A landscape with many peaks, sampled at points; each row gives a point and its height.
From any point a climber steps to the highest of the 2 points nearest to it. It stops when none of these is higher. Distance is the straight distance between rows; heights are no part of it.
K_572 height 572: [ 20   3  19   4 -25  23  34 -36  15 -21 -22  15 -14  -4  23  -6  11  23
 -10  13   5   6  -5   4   9   4 -32  24   1   0 -36  -1 -20]
K_439 height 149: [  2  12 -10   1  16  18   2  36  -7  19  -6  24 -28  18 -26   1  17  -1
  24  10 -25 -15  -4  -6   2 -12  11   5  10  -9  11  18 -13]
K_141 height 387: [-21 -20  22  16  30  -3  29  19  -8   5   8 -12 -22 -14 -33  -5  19 -12
   3 -14 -10  14 -17   5  -2 -13  10 -14   9  14 -20   7 -34]
K_980 height 427: [-10 -39   0  22  32 -20  -7 -18 -31  -5 -17   1  21  -1  39 -18 -11 -29
 -20 -13  10   9   4  -8  -8 -11 -21  36 -12  -7   8   7  25]
K_759 height 451: [ -7   4  -1  -7   4  11   3  10   0  21  15  -4 -15   6   9   5  18  10
  24  15  18 -16   7   1 -13   0  -4  10  -7 -25  -6   0  -8]
K_284 height 699: [-37 -25 -23 -27  13 -47 -38   8   3   4 -13 -32  23  -2 -18  -1 -18  10
 -14 -12   1  12  18  11 -25  -1 -11   9 -13 -11   5   2  26]
K_846 height 423: [ -5   4 -16 -29 -15   3 -22  18  17   3  -7 -16  -9 -21 -29  11 -34  36
   2   5  -6  -7   3   0  -9  10   9 -22  24  10 -24 -21   8]
K_798 height 393: [  6  -3  -8  10  11   6  12   3   9  15   0  19  21  -7   0 -10   8  -7
  20 -39  -4  27  -8 -23   0  -8  -3  21   8 -17  25 -14 -11]
K_763 height 464: [ 55  13 -27 -13 -15  -3  -5   3  -5  10  33   6 -18  27   5   9 -36 -10
  18  31   9 -16   0 -18  -8 -29  34 -42  16   2 -28 -29   7]
K_821 height 114: [  4 -25   5  24  21 -39 -19  -9 -37   6   3 -13 -14   3  21 -18   8 -25
  -4  20  22 -12  10   1 -24 -36  -5  -1 -19  -7  -9  16  11]
K_588 height 410: [-33 -11  -3 -12  19 -17  21  11   2   7  19 -22 -18 -10 -21   9   6   8
   1  -8   5  -5  -5  14  -6  -8  -4 -12  13   3 -27  -4 -41]
K_323 height 363: [-22  28  -6  11   5 -15  -8  -2  21 -34  20  -2   8 -16  -7  19  15   2
 -33 -26 -31  13  -8  20  17   6  -8 -15 -11   1   5  18  -8]
K_86 height 133: [ 26 -20  10  19  26 -29   4   2 -30  16  21 -28 -16   9   1 -27  11 -31
  11  18  24  -7   4  -7 -30 -29  10 -14  -6  -9  -8  10 -23]
K_767 height 426: [-16 -23 -15  -5  -7 -44   7 -18  -9 -36  24 -12 -23 -16  32  12  -4 -20
  13  -1  28 -10  -1  17   6 -13   0  -7  20   8 -22  -8  -4]
K_286 height 274: [ 19  14   0 -46 -20  19  -6  -1  -5  18   7   3 -27  31  23  -3  25   0
  30  32  39 -20  10  -3  -3  -3  32   3  -2 -13   7  -4  25]
K_330 height 365: [-23 -32  15  22  23   0  -5  -8 -30 -14 -33   2   2  -8  17 -17  19 -21
 -16  -5   6  -9  -7  -3  -3  -6 -18  32  -5   1   9  14  18]
K_577 height 758: [ 32   9 -41 -51 -16  11 -30  17  -6   7  22  20 -12  36  11   9 -26 -19
  29  19   2   5  10 -27  -7 -13  24  -3  15 -20   7  -2  39]
K_770 height 540: [ 11  -2 -13 -13 -15  14 -28  23   8  -1 -10  19  17   0 -12   0 -15   3
   1 -31 -42  25   1 -15  10   8   4   6  17  11  22  -1  21]
K_304 height 316: [ 31  15   5  31  -4  32   5   9  15  37   0  14   4   1 -22 -23   5  15
  18   8 -37   2  -6 -30  -9  -6  -5  18  -7   4  12 -16 -32]
K_599 height 382: [ 37  22   7  10  -7  -4  19  19  -4  -1  10  13 -21   7 -29   0 -31 -10
  -2  26  -8 -21  -8   7  10   5  15 -49  17  28 -21  -3 -43]
K_345 height 421: [  0 -13   8  26  19   4  18  -9   2  -1 -16  18  40  -2  12  -9   6 -14
  -4 -44 -10  32  -7 -10   9  -8  -7  36   0  -9  35   2   0]
K_960 height 136: [  7  13 -10  22  20  -9  15  23 -15  10  19  18 -33  15 -11  -5  11 -12
  16   9 -14   0   3  -7  -1 -27   8   3   4  -5  -5  11 -32]
K_624 height 62: [ -3 -10   7  18   5 -10 -15  -5 -22  22   0  -3   1  16  20   6 -22 -12
 -13   5   7   2  21  -1  -2   0  -5   5  -8 -14  12  16  17]
K_267 height 367: [  5   1  24  25  28   6   6  15   2  -9   1  16 -12 -15 -36  -4  21  -4
 -12 -20 -30  12 -22  10   8 -12   7  -7   5  26 -10  10 -28]
K_574 height 242: [ 13   0 -14 -69 -20   8 -12  -4   5   1   9 -13 -23  20  -4  12  44  13
  34  30  31 -23   2   6  -9 -11  31   9   9   0 -15  -2  29]
K_969 height 671: [-12  18  18  11 -15   8  37 -27  10  -8 -12  19 -10  -3  34 -12   4   9
  19  13  19 -17   8   4   7  15 -15  28  -4 -18   4   4 -25]
K_381 height 555: [-27 -13  -2   4   1  11   4  -8  11  12 -11  -4  26 -11   6   2  -3  19
 -19 -27 -10   9  -2   6 -19  10 -28  22 -28 -26  33 -12  15]
K_525 height 511: [-10 -24  -8  15   9 -23  -2  -9 -18  -5 -17 -13  48   5  27  -2 -13 -25
 -15 -22  -5  18  16  -1  -9   0 -22  35 -30 -12  22  -1  21]
K_201 height 306: [ 33  30  10  33 -27  31  -3  -4  20  43 -25  19  11  -4   0 -13 -11  23
  13   6 -20  -7   4  -8  -3  19  -5  -1 -13  12  26 -13 -20]
K_107 height 474: [  8 -10  -6   0  16 -11  32   1   3 -26   7   6 -31 -11  -7   1   4 -12
  17  -4   1   4  -6   1  10 -31   2  10  19   6 -35 -22 -23]
K_312 height 411: [ 19  17  22  18  -1  -9   6   4  10 -28  25  -4  -6 -26  -2   3  -6  -5
 -18 -10  -3  -5 -17  16  41  16  24 -48  20  20 -32   2 -22]
K_943 height 290: [ 11  29  -3 -12 -49  34   6  -1  16  19 -24  16   1  14  36   4 -42  28
  14  34  15 -16  10  -6  -4  24 -14  -9 -17 -19   9  -5   9]
K_606 height 386: [-11 -15  22  22  10  -1   7   5 -27  15   9 -20 -27   2  -1   3  -5  -3
   2  14  19 -25  12   7  -6  -4  -1 -15  12   2 -20  10 -10]
K_9 height 424: [ 40   5  11  30   2 -17  19  -9  14 -29  23   9 -12 -19  -6   2  -4  -2
 -16  -1 -17  -2 -14   3  37 -10   7 -15   3  24 -43 -14 -23]
K_406 height 93: [ 23 -22   5  32  22 -31 -17 -24 -28  16   6 -11  24  16  39 -26  17 -29
   5  12  16 -12  26  -8 -22 -29  -3  12 -33 -12  12  17  18]
K_391 height 436: [-28  -3  32 -21  -2   7  12 -10  -3 -32 -17   5   6   2 -12  -4  16 -12
  -3 -20  11  12 -12  11  31  23  31   3  33  18  -5  19   0]
K_266 height 641: [ 14   9 -35 -46 -18  11 -33  34  -2  22  -1  12  13  38   3   1 -33 -11
  26   5 -15  13  16 -20  -6  18  25  -8  16  -4  29  11  24]
K_914 height 441: [ 50  -7  -9  11   5   1  17   6   5 -28   1  18 -27 -22 -27  -3  -3  -2
   7   8 -27   6 -17 -10  21 -24  -2  -3  17  22 -36 -24 -10]
K_508 height 180: [ 73 -22  -1  -8  12   3 -18   9  -2  32  16  -2  -9  13 -15 -12   3   4
  -2  20  12  -5  -7 -16 -22 -53  17 -15 -16  -7 -14 -25  12]
K_882 height 153: [ 24 -11   5   8   5 -25   4 -20 -21  17  31 -28 -24  16  24  -9  25 -17
  22  26  36 -27  20  -3 -19 -45  19 -21 -11   1 -23  10 -18]
K_953 height 197: [ 48 -21  -4 -43  11   8 -15  25  -5  25  12  -3  -3  16  -8  -5  21   4
  -5  14  12   1   4 -18 -22 -26  32  -4  -4 -12  -2 -13  23]
K_691 height 529: [-13  -8  22  13   7  16  24 -16  14 -21 -21   6 -18 -29   2   1  20  23
 -21   7  -5  -1 -14   0  -7  -9 -35  27 -15  -2 -34 -10 -11]
K_780 height 490: [-23  -7 -11  10  16  -1 -11   3  13  13  -3   7  40 -19 -17   3   8   0
 -31 -38 -31  21 -13  10 -13  -1 -26  -4 -35   6  36 -11   4]
K_779 height 215: [ 15 -17  -9 -49  -9  -1   2   1 -11  -7  10   7 -37  12 -13  13  29  10
  28  39  27 -15  -2  -3 -10 -33  24  13   1  -7 -37 -13  29]
K_393 height 496: [ 22 -33  21   3  -2  -1 -25  -8  -6 -17  -5  -2   6 -23  11   1 -23   1
 -19  -8   0   5  -3 -15  12  -5  -2  -8   9   7 -18 -34  21]
K_338 height 487: [  7  22  11 -18 -27  40  -6  24  18  13 -39  11  15 -10 -13 -18 -17  22
  -1   6 -15   3  -8   8  16  41  27 -20  12  13  17   4  10]
K_836 height 434: [-48 -11 -24  -1  25 -38  -5  -2   0 -31  10 -16  23  -5  -9  13  -3 -12
 -26 -30   1  15   7  10   1   4 -21 -13  -9  -3  13   8  -4]
K_863 height 299: [ 41  42  -9  14 -46  40   1  -1  33  47 -17  14   8   8  28 -13 -30  26
  20  19  -8 -12   1 -18  -3  20 -13 -11 -11   3  19 -11  -1]
K_533 height 310: [-73  18 -50 -26  -1 -55  -7 -17   5 -19   5 -22   5   9   4  21  20   7
  23  -1   8  10  20  11 -20  -2 -19  27 -12   7  15  24   8]
K_194 height 493: [-30 -11 -15  17  28 -29   0   4 -12   3  19 -21   7 -12  10  -2   0 -13
  -3 -19  11   8   6   4 -19  -7 -19 -12  -5 -14  -2   1 -12]
K_689 height 182: [ 28 -19  -7 -26   9 -18  10   0 -21   4  22 -14 -43  14  -3   3  28 -11
  13  33  34 -22   6  -2 -13 -50  24 -13 -13 -13 -33  -1   8]
K_221 height 372: [ 31  13  -5   0 -19  16   3  19  14  27  12   9   2   2 -38  -7 -45   2
   5  28 -14 -21 -14   8  -4  11  14 -61  19  38 -19 -16 -40]
K_166 height 86: [-14 -25  -6  -1  23 -33 -18   9 -32  17  11 -31  -4  16  34  -6  31 -26
   9  25  38 -20  13  10 -36 -21  -9   6 -26 -12  13  19  17]
K_58 height 446: [ 29   2  11   3  -2  22  42 -11  19   1  -6  12  -4  -5  -3 -29 -18  11
  21   5  16  -7 -14  -6  11  -1  21 -14  37   5 -27 -30 -32]
K_238 height 613: [ -1  13  -5 -21 -22  15  19 -15  -2  -6 -16  16  -8   3  36  -3   6  13
  27  12  12   1   7   2   2  14 -19  31   5 -24   1   1   4]
K_970 height 435: [ -5  -8  -8 -47  -8   1 -26  13 -33   1  -5   9 -28  25 -22  14  10  -1
  26  39   5 -16  13   0   0  -9  24  14  16  -2  -9  12   9]
K_37 height 319: [-33   6   0  54  21 -31  30 -31 -13 -25  -5 -16  12  28  25   2  15 -42
 -10  -4  11   2  14  -1   7  22 -17  10 -18  13  39  36   3]
K_250 height 437: [-11  -6  20 -22 -11  18 -10   6  24  -1  -7 -29  13 -23 -27   4 -26  29
 -19 -14  -2 -11  -8   9   2  31   2 -28  17   8 -26 -18  -8]
K_322 height 549: [-13 -11  -5  -7 -13  -1  17 -24   6 -11   5 -12   4 -14  25   0 -16  -2
  12 -24  32   4  -1   4  15  16   0  -2  27   0 -11 -26  -9]
K_998 height 179: [-34  13   9   2   0  -9 -18  15  -1  -5 -21  -3  -4  -1 -21  18  -3  13
 -33  -5 -37  -2  10  17   4  13 -13  -2 -21   8  14  23  18]
K_144 height 74: [ 15 -18  16  52  -3 -30 -12 -29 -30   4   4   1  15  21  39  -9 -25 -31
 -10  10   2  -5  24  -5   2 -21 -11   8 -12  -6  16  13   9]
K_898 height 327: [ 43 -17  10  34   9  14   8  -2  19  32  -3   1  -2  -2 -22 -39  10  23
  24   9 -41 -13 -10 -20  -7 -34   5  25 -10   5 -11 -28 -31]
K_34 height 602: [-31 -29  -3  -5  21 -21 -39  11  -6  -3 -11 -20  26 -23  -9  14 -20  10
 -33 -24 -18  10  12  17 -14   3 -29  -4 -17  -1  14  -8  28]
K_582 height 472: [ -7  -8  -3 -14 -19 -13   7 -37 -10 -38  11   3 -39 -12  27  14   0 -15
  29  32  33 -12  -4  10  23 -10   5   4  15   9 -36 -14  12]
K_539 height 536: [  3 -27   3 -13  -1  -9 -36   9  -1  -3 -13  -9   2 -32 -12  10 -20  19
 -23  -8 -19   8  -1   3  -1  -8 -12  -1  -1   1 -11 -13  26]
K_461 height 506: [  2 -34   4  -7   1  -5  -8  -5 -13  -2  15   0  12  -7  15  -5  -6  -5
   0 -17  16   7  -9 -11   2 -10  -2   6  18 -14 -19 -19   7]
K_445 height 503: [ -3   6  21 -32 -20  23 -23  15   1  -4 -44  16  12  -7  -7 -10 -32   6
   2  13  -5  -6  -4  -1  18  38  42 -30  34  13   5   1   7]
K_598 height 168: [ -5  21   4 -12 -19  12 -37  29  -5  -2 -21  19 -12  -4 -35  24 -15  16
 -18  16 -48   2  12   5  17  23   7  -7  -6  13  10  17  15]
K_977 height 279: [-14  28  -3 -27 -53   5   0  -6  -2  -5 -39  15   0   3  38  16 -24  21
   6  38  16 -11  13  14   2  42  -1  -3  -8 -15  -2   7  10]
K_586 height 397: [ 31  13  20  29   7 -18  19   2 -14 -17  25 -13 -13 -11 -18   1  -9 -19
 -26  19 -13 -16  -4  16  14   2  21 -57   8  26 -31  15 -29]
K_208 height 390: [-20   9 -17  15  22 -13  23  24  24  17  27 -18 -17 -17 -16  12  -6  13
   0  -1   0 -19 -10  13 -10  -7 -25 -21  -7   4 -26  -6 -49]
K_515 height 610: [ 42   0  -1  -3 -18  -2  -4 -18   3 -25  -1  23  -7  -7  14   9 -39  -9
   4  13   6   2  -5  -6  26  -3  27 -16  36  14 -29 -33  15]
K_653 height 384: [-43 -21 -34  -3  21 -47  -4 -28  -8 -42  15 -14   2 -17  30  16   1 -14
   8 -26  16   4   0   0   0  -4 -18   1  12  13  -7  -9   2]
K_813 height 198: [-53  19   9  17  27  -5  -4   3   2 -24 -15 -11   6   7 -21  14  22   0
 -40  -4 -17  -1  -4  23 -12  23 -19   3 -32  -1  15  45  23]
K_605 height 547: [ 29  19  -8   4 -15  -3   4 -10  15 -34  -2  29 -20 -13  23  11   1   8
  -1  12 -12  11  -2  -9  22  -2 -25  15  13  -1 -24 -19  -1]
K_435 height 226: [-52  20 -13  18  23 -16  -3  -2  -9 -30  -9 -29  31  41 -16  21  14 -16
 -41  -4 -22  15  10  22  -3  27 -11   7 -42   7  35  56  24]
K_43 height 389: [-16  -1  16  28  15  21  34   1  19  23   5 -20 -19  -8 -22   1  12  16
  -3   5   7 -32 -13  12  -7   8 -15  -6  -5   8 -29   1 -43]
K_38 height 263: [-38  17   1 -28 -36  -4  -3  -3   0 -15 -31  -1   2   0  17  21  -4  23
  -9  25   7  -2  26  20  -6  19 -13  17  -7 -11  -2  16  27]
K_184 height 465: [-21  18  24  37   2  36  12   1  27  19 -12  -7   9 -26 -34  -2   9  25
 -17 -20 -16  -7  -7  12  -3  32 -27  -7 -37  10  19  -1 -19]
K_154 height 566: [ 31   6   5 -10 -28   8 -39  16 -21  12 -11  18   7   9  -2   4 -44  -4
  -6  11 -14   5  12  -6   9  22  17 -16   7   9  19   0  25]
K_852 height 302: [-24  12  19  25  25  12  33 -32  18 -31  -3  -5  24  -1  -4 -13  30  -2
 -33 -32  -7   6 -16   6   7  21 -10   8 -37   1  22  26  -6]
K_228 height 235: [-31  19   0   8   0   1  29 -38   1 -51 -10   4  14   6  19  10  43 -11
 -45 -11 -12  19 -13  12  18  13 -36  39 -35  -9  13  40  14]
K_871 height 581: [-37 -31 -22 -22  23 -42 -23   6 -23   6  11 -33   8   0   4  -7  10  -7
  -2 -12  15   0   9  13 -29 -22  -9  -7   0 -11   1  10  16]
K_636 height 240: [ 44   6  -8 -46   6  11   6  13   7  18   1   5 -24  36  16  -2  49  18
  23  12  25 -21  18 -13 -13 -17  17  13 -16 -20  11  -4  24]
K_75 height 470: [ 25 -13   0   5 -16  23 -11   2   1  34  -8   8  37  -8  11 -11 -20   5
   1 -11  -7  12   6 -24  -7  10  -9  21 -15  -9  28 -17  22]
K_888 height 408: [  3  -7 -29 -36  -7   8 -14  20   9  11  17  -2 -13   0 -16  -2 -10  11
  22   1  -2  -1  -7  -5 -14 -11  13 -23  19  -7 -13 -23   0]
K_394 height 492: [ 74   8 -21  -7 -23  10 -23  12  -7  35  27  11 -12  32 -19  -1 -36  -1
  -6  31  -3 -20  -6 -13 -22 -28  26 -58   2   4 -17 -27  20]
K_83 height 499: [-17  -1   3  20  -3  32   9   7  15  28  -4  -8  16 -22 -11   6   4  33
 -14 -10 -19 -12  -2  11 -26   5 -43   8 -41  -9  16 -12   0]
K_760 height 412: [-13   0 -11  35  27 -33   1  11  -7  16  12  -4  29  12   9  -3  -2 -29
 -13 -21  -7  20   3  -2 -19  -6 -32  -5 -24  -5  50  20  -8]
K_795 height 459: [-48   0  20 -14   9   4  15  -1  10 -20  -3   8   7   4 -13  -3  18  -6
  13 -37   0  23 -12  -2  21  14  13  12  32   6   8  11 -28]
K_950 height 351: [ 44  -5  30  44  13  15 -13   8  11   0  -4  12  -7 -32 -30  -5  17   3
 -18 -11 -32   2 -17   1   8  -4   2  -2  -9  36  -8 -17 -17]
K_348 height 366: [-11  -3   4 -55  -4  -5 -28  38 -25  37   7 -15  -2  31 -23  -6  26  -8
  26  12  16   7   9   2 -17   9  29  -3  20 -19  22  24  -9]
K_13 height 269: [-74   2 -36 -33  -4 -33 -17 -14  -9   1  -3 -38   3   7  -7   8  33   9
  22  10  29   1  35  18 -26  -1 -14  38 -27 -11  15  28  27]
K_470 height 376: [ 25   7   9  24   7  -6   7  -5   9   7  16  14   5  -4   0 -18  -3   2
  19 -22 -15  15  -1 -17  14 -13   4  14  17   0   8 -16 -32]
K_176 height 501: [ 31  -5 -11 -23 -14  -9   0   9 -16  19  26   3 -24  27   7   0  -7 -26
  28  27  26   0   3  -5  -2 -18  31 -19  19  -6  -8 -10 -11]
K_49 height 346: [-33  14   1 -24   2  -4 -11  36  -6  43  26 -20  15  24 -24   3  10   3
   6   2  13   1   7   5 -28   9  19 -24   5 -31  25  24 -23]
K_336 height 377: [ -2 -18   8 -30  14   8 -17  17 -34  18  -2   1 -20  21   4  -6  29 -18
  18  21  20  -4   6   0  -2 -19  26  21   0 -13   3  18  17]
K_889 height 614: [  4  10  16  10 -10  32  47 -23  25   7 -23   6 -21  11  16  -5   9  32
   7  36  19 -27  -3   2   2   9 -21  21  -9  -9 -27  -1 -36]
K_500 height 443: [  1  38  16  22 -15  29  -6   9  27   2  -6   7  17  -9 -25  11  14  19
 -20  -2 -26   6  -6  16  14  36  -8  -8 -24  17  21  21  -2]
K_328 height 455: [-19  28  20   2  -9  29   6  15  21  -4 -11  13   6  -9 -31  12   5  19
 -14 -21 -22   0  -9  10  12  24   8 -18  13   7  13  17 -12]
K_254 height 267: [-54  21 -23  18  13 -24  22 -11 -15 -33  -5 -16   9  35  10  11  20 -23
 -13  -7   1   7  17  16   3  24 -22  16 -30   4  33  48   8]
K_644 height 550: [-23 -18  -3 -35 -25  14   3  -7  -7 -17 -30   6  -8   6  13   6   8   9
  13   3   3  13  11   2  10   8  -2  44  20 -11   5   2  28]
K_589 height 516: [  8   8  -2 -31 -22  -9  14 -25   5 -41  -8  16 -27  -7  31  16   1  13
   9  16   5   0   6   6  24  -5 -19  12  21   4 -36  -5   9]
K_786 height 580: [ 15   2   0 -13 -22 -14   0 -14  15 -26  10   9   3 -25  26   7 -22  -5
   1 -11  26   6  -2   4  23   8  21 -26  36  11 -18 -24  -7]
K_507 height 494: [-29  -8   6 -11  -3   0   9 -11   6 -22 -11  20   3  -5   5   8  28   1
  15 -28   6  20  -3  -2  18   5  -6  41  11  -1  12  10   2]
K_652 height 560: [ 26   2 -11  -7  -9  -2  -7   0  -7   9  12  29 -23  14  22  13 -12 -19
  23  25  17  -8   5  -5  13 -11   8   5   8  -9 -16  -5  13]
K_913 height 445: [-29 -18  -8  -2  32 -14  16 -10   0   4  26 -21  -3 -10   5 -12  16  -5
  16 -18  26   0 -12   0 -20 -20  -6  -5   5  -9 -13 -14 -25]
K_148 height 354: [ 13 -13  24  25  20  21  14 -14  19  -1   0  -4  18 -37 -15 -25   3  13
  -7 -41 -11   5 -18 -23  -3  -9 -10   5   5  14   2 -36 -33]
K_469 height 458: [  6  14   3 -17 -20  29  26   0  35  -1 -18  10   1  -7   3  -1 -24  19
  12   7   6  -2 -17  -3   5  27  19 -16  25  10 -11 -11 -22]
K_188 height 368: [-29  -4   5  50  25 -35  18  -9 -23   5  11  -6   7  28  15 -12  17 -35
 -10  -8   0   5  14  -6 -25   6 -19  -1 -15 -13  40  30 -12]
K_411 height 471: [ -1  14   7  -6  -2  40  13  19  24   7 -15   3  -1 -11 -19  -9 -12  16
   2 -22  -9   3 -23  -7  12  41  23 -15  29   9   9  -2 -17]
K_773 height 328: [-26   3  28  32  13  15  33 -30  10  -4  -2  -5  29  -1  -9 -18  17  -2
 -12 -41  13  13 -10  -6   7  20 -11   5   0   0  29  -5 -17]
K_609 height 350: [-11 -24  27  30  30   7   2   0 -15  -1 -17 -13  -9  -6   4  -2  13  -2
 -23   1   3  -7   4  -4 -15  -3  -8   2  -3   4  -7  11   8]
K_291 height 216: [ 69  11  -1 -45  15  24   3  14  24  37   3  -2 -19  27 -10 -12  38  18
  10   5  11 -19   4 -37 -22 -16  29   0  -5  -8   3 -15  24]
K_856 height 571: [ 34  34 -26  -4 -21  15 -13  16  11  10 -13  33   9   1   4  -2 -22 -11
   9 -17 -35  16  -7 -12  18  11  14 -10  21  25  28  -4   5]
K_260 height 598: [ 20  26 -20 -16 -23  12 -10  22   1  21  -6  21  19   7  11  -5 -45  -8
  14   4 -13  18   8 -17   6  20  21 -12  22   0  28   9  12]
K_427 height 439: [  2   9   3   8 -28  35  12 -11  11  29 -14   9  15  -3  31  -1 -19  17
   1  -1   2 -11  19  -7 -10  24 -11  14 -12 -26  19 -11  18]
K_363 height 52: [  2  -5   7  10 -12 -26 -17  13 -51  23   3 -10  23  28  22   4 -26 -32
  -6  12   8  -5  21   3 -10  10   0   9  -4  -5  23  28   3]
K_151 height 432: [ 30   0 -15  -5  -4  21  20  12  10  20  12   3  -8   3 -14 -15  -7   2
  25   0   4  -5 -15 -17  -1 -13  25 -10  26  -1 -20 -24 -27]
K_667 height 125: [ 22  13 -30   1  15  -9  12  25  -5  -9  23  29 -40   7  -9   6   6 -10
  37   4 -17  16  -1 -11   9 -25  11  -4  27   4  -4  -6 -14]
K_752 height 58: [-21 -25   5  10  -2 -26 -22  13 -57  16  -8 -21  14  34  21  -7  18 -32
   9  22  28  -3  21   2 -17  -6   2  15  -7  -6  18  32   8]
K_113 height 576: [ 47  14 -11  -1 -19  -4   6 -10  10 -22   2  21 -23 -11  24  19 -25   4
  -7  29  -5 -13  -6  -5  19  -8  -7 -17  10   5 -26 -27   4]
K_721 height 456: [  6 -23  14  10  -1  16  -7  -2  15   5   2 -19  15 -36 -15   9 -17  26
 -35 -17  -3 -14 -13   5 -10   0 -19 -16  -7  15 -27 -27 -15]
K_623 height 385: [-12  24  13  28  16   9   7 -14  29 -28  19  -2   9 -21 -11  -3  24  -1
 -41 -32 -12  -1 -23  -3  21  18  -4 -22  -2   5 -15  16 -17]
K_698 height 454: [-28  -1   7   4  19   6  22  -6  12 -25 -19  20  23 -10  -3  -4  22  -9
 -18 -46  -9  28 -15  -1  20   0 -13  41   6   2  22  -1   3]
K_475 height 452: [-18   6 -11  25  12 -25  -6  12   4  14  21   2  24 -14 -11   1  -5 -10
 -12 -42 -18  20 -10   7 -15  -9 -28 -18 -21  -1  36 -10 -18]
K_832 height 414: [-23  -4  41 -12   0   5   3 -20  15 -41  -1 -11  24 -27  -8  -5  20   1
 -34 -24   7  17 -22  14  35  33  23  -4  24   1  -5  13   8]
K_965 height 347: [-62  -1 -37 -30  -5 -51  -8 -27   1 -33  16 -30  10 -11  18  21   4  -1
  11 -17  19  11   8  16   8   1 -23  20   2  -2   5   3   4]
K_748 height 345: [-34  21 -14   9  28 -40 -35   7  20 -41  21 -17  22   3 -26  16  18  -6
 -43 -25 -36  26 -10  27  18  -2  -2 -10 -20   9   6  39  16]
K_108 height 268: [-23  17   7  32  21  15  27 -27   0 -39 -11  -9  17  12   7  -3  31 -15
 -48 -10  -5   7   3  13   8  25 -11  18 -43  -3  31  58  25]
K_580 height 159: [ 11  21  -9   1 -11  26 -19  38   6  15  -8  18 -20   1 -26   9 -12  12
  13  19 -32   0   0  -2  -4   5  -6 -13   3   5   5  10  -6]
K_688 height 531: [  0 -12  17 -23 -26   7 -14  11 -19   3 -19   5  14   9   6   7 -33  -9
  -6   5  10   6   8   9  17  27  34  -8  21  -1   5   0  21]
K_101 height 651: [-15 -28  -9 -11  -3  12  -2 -15  -2  10 -22 -14  37 -14  25   9 -13   7
  -6 -16   6  15   6  -1 -14  -2 -19  39 -23 -26  29 -12  43]
K_431 height 500: [ -6  15 -10 -15  -7 -14  -2  15  -6   1   7  10 -31   9   5  19  -9   1
  20  21   9 -15  10  10  -3  -5  -7   3   0  -8  -3   8   5]
K_222 height 512: [ 17   7 -14   9   1  -9  22 -24  13 -21  17  22 -22 -13  25   9  -1  -2
  28   7  13  -3  -2 -12  14 -26 -11  20  14  -6 -30 -20 -20]
K_668 height 400: [-17  14  20  -5   2  13  10  -4  39 -36  18  -8  22 -38 -19 -10  23  12
 -31 -29   4   9 -34  10  36  23  12 -14   6  -6 -18   7  -9]
K_536 height 485: [-15 -34  12   5  28   9  15  -3  13 -13  -3 -21  -3 -38  -7  -5   7  25
 -25  -9  -7  -8 -24   5 -18 -13 -24  -1 -12   1 -38 -25 -16]
K_961 height 381: [-39  11 -22   8  40 -40 -13 -13  16 -60  12 -22  21   4 -11   4  10 -13
 -36 -34  -7  22  -7  15  17  10 -15  -4 -23   4  18  33  15]
K_314 height 413: [ -2   1  10  20   4   6  20  -6  -5  13   8 -12 -27  -1  -2  -5   4   9
   4  27  24 -24  -1  -3 -12 -10  -9   6  -8 -14 -30  -3 -23]
K_320 height 300: [  4   1  16 -27 -31  26 -15  -3 -11  28  -9 -10 -16  22  20  -3   5  12
  11  39  42 -26  10  -1  -8  13  14   5 -12 -25   1   5  25]
K_339 height 364: [ 32   1   6  21   1  25   8  -5  35  11  -2  12  15 -19 -17 -22  -1  11
  27 -32 -23  28 -17 -24   4 -11  -6  10  20  20   2 -46 -19]
K_739 height 241: [-71  17 -18 -27 -24 -29  -8 -25 -15  -5 -16 -27   1   9   3  17   1  28
  12  29  18  -2  33  27 -10  13  -5  25 -14  -5   3  25  20]
K_549 height 504: [ 26 -10 -11  11  -7  16 -19  12  -8  19  -1  11  33 -12  -4   6 -15 -14
  -1 -29 -24  30   0  -3   2   8  -7  18   1   9  41 -10  19]
K_701 height 631: [ 37  13 -28 -26 -18   2 -21  -4 -14 -11   2  33 -27  21  11  17 -31  -7
  13  36   4  -5  -4 -14   4  -9  20   0  16  -2  -8 -17  37]
K_152 height 394: [-22  -3   5 -24   2  -6 -21  34 -40  18   4   2 -23  27 -35   7   1 -19
  10  16 -13   1   9   7   1  -1  28   0  19 -11   8  22   0]
K_868 height 520: [ 53   3  -7  17 -19   9 -31   4 -19  24   9  12  -7   8  -4   7 -37   3
  -5  31 -14 -19  15  -7  -7 -11   6 -32  -9  13 -14 -21  18]
K_732 height 338: [ 31 -19  19  50  14   8  -1   0   8  16  -9   8  13 -23 -36 -21  19   5
  17  -5 -37  -1 -21  -5  -8 -35   1   4 -12  29 -14 -32 -27]
K_56 height 342: [ -6 -19  42  25  10  26  17 -23  22  13  -1  -7  38 -15  -7 -32   5   1
  -7 -50   6  20 -11 -19   5  10   5   9   6   5  14 -25 -24]
K_180 height 330: [  6 -19  12 -22  -8  25 -18  -1 -14  20 -16   8   3  17  15 -12   5  -3
  18  15  15 -14   6 -12   3  -2  16  24  11 -21   5  -4  34]
K_378 height 546: [ 39  16  -2  30 -19   2 -14   0  -1  -1   5  14 -10 -11  -1  16 -38   4
  -6   9 -14  -9  -2   0  16  -9  -4 -33  -1  28 -18 -23  -2]

Call two points neighbours if one is among the 2 nearest of the other. Go from one point of each pair to the other, from neighbour to neighbour, staying as high as possible. Name the lowest point that can't be avoided.
K_507 / K_577 => K_888
K_101 / K_515 => K_500
K_577 / K_284 => K_763
K_970 / K_507 => K_508
K_284 / K_515 => K_393

Where does a climber stop that starts at each point below?
K_108 => K_507
K_228 => K_507
K_598 => K_101
K_599 => K_515
K_846 => K_969
K_86 => K_970
K_953 => K_970
K_739 => K_515
K_427 => K_577
K_609 => K_577
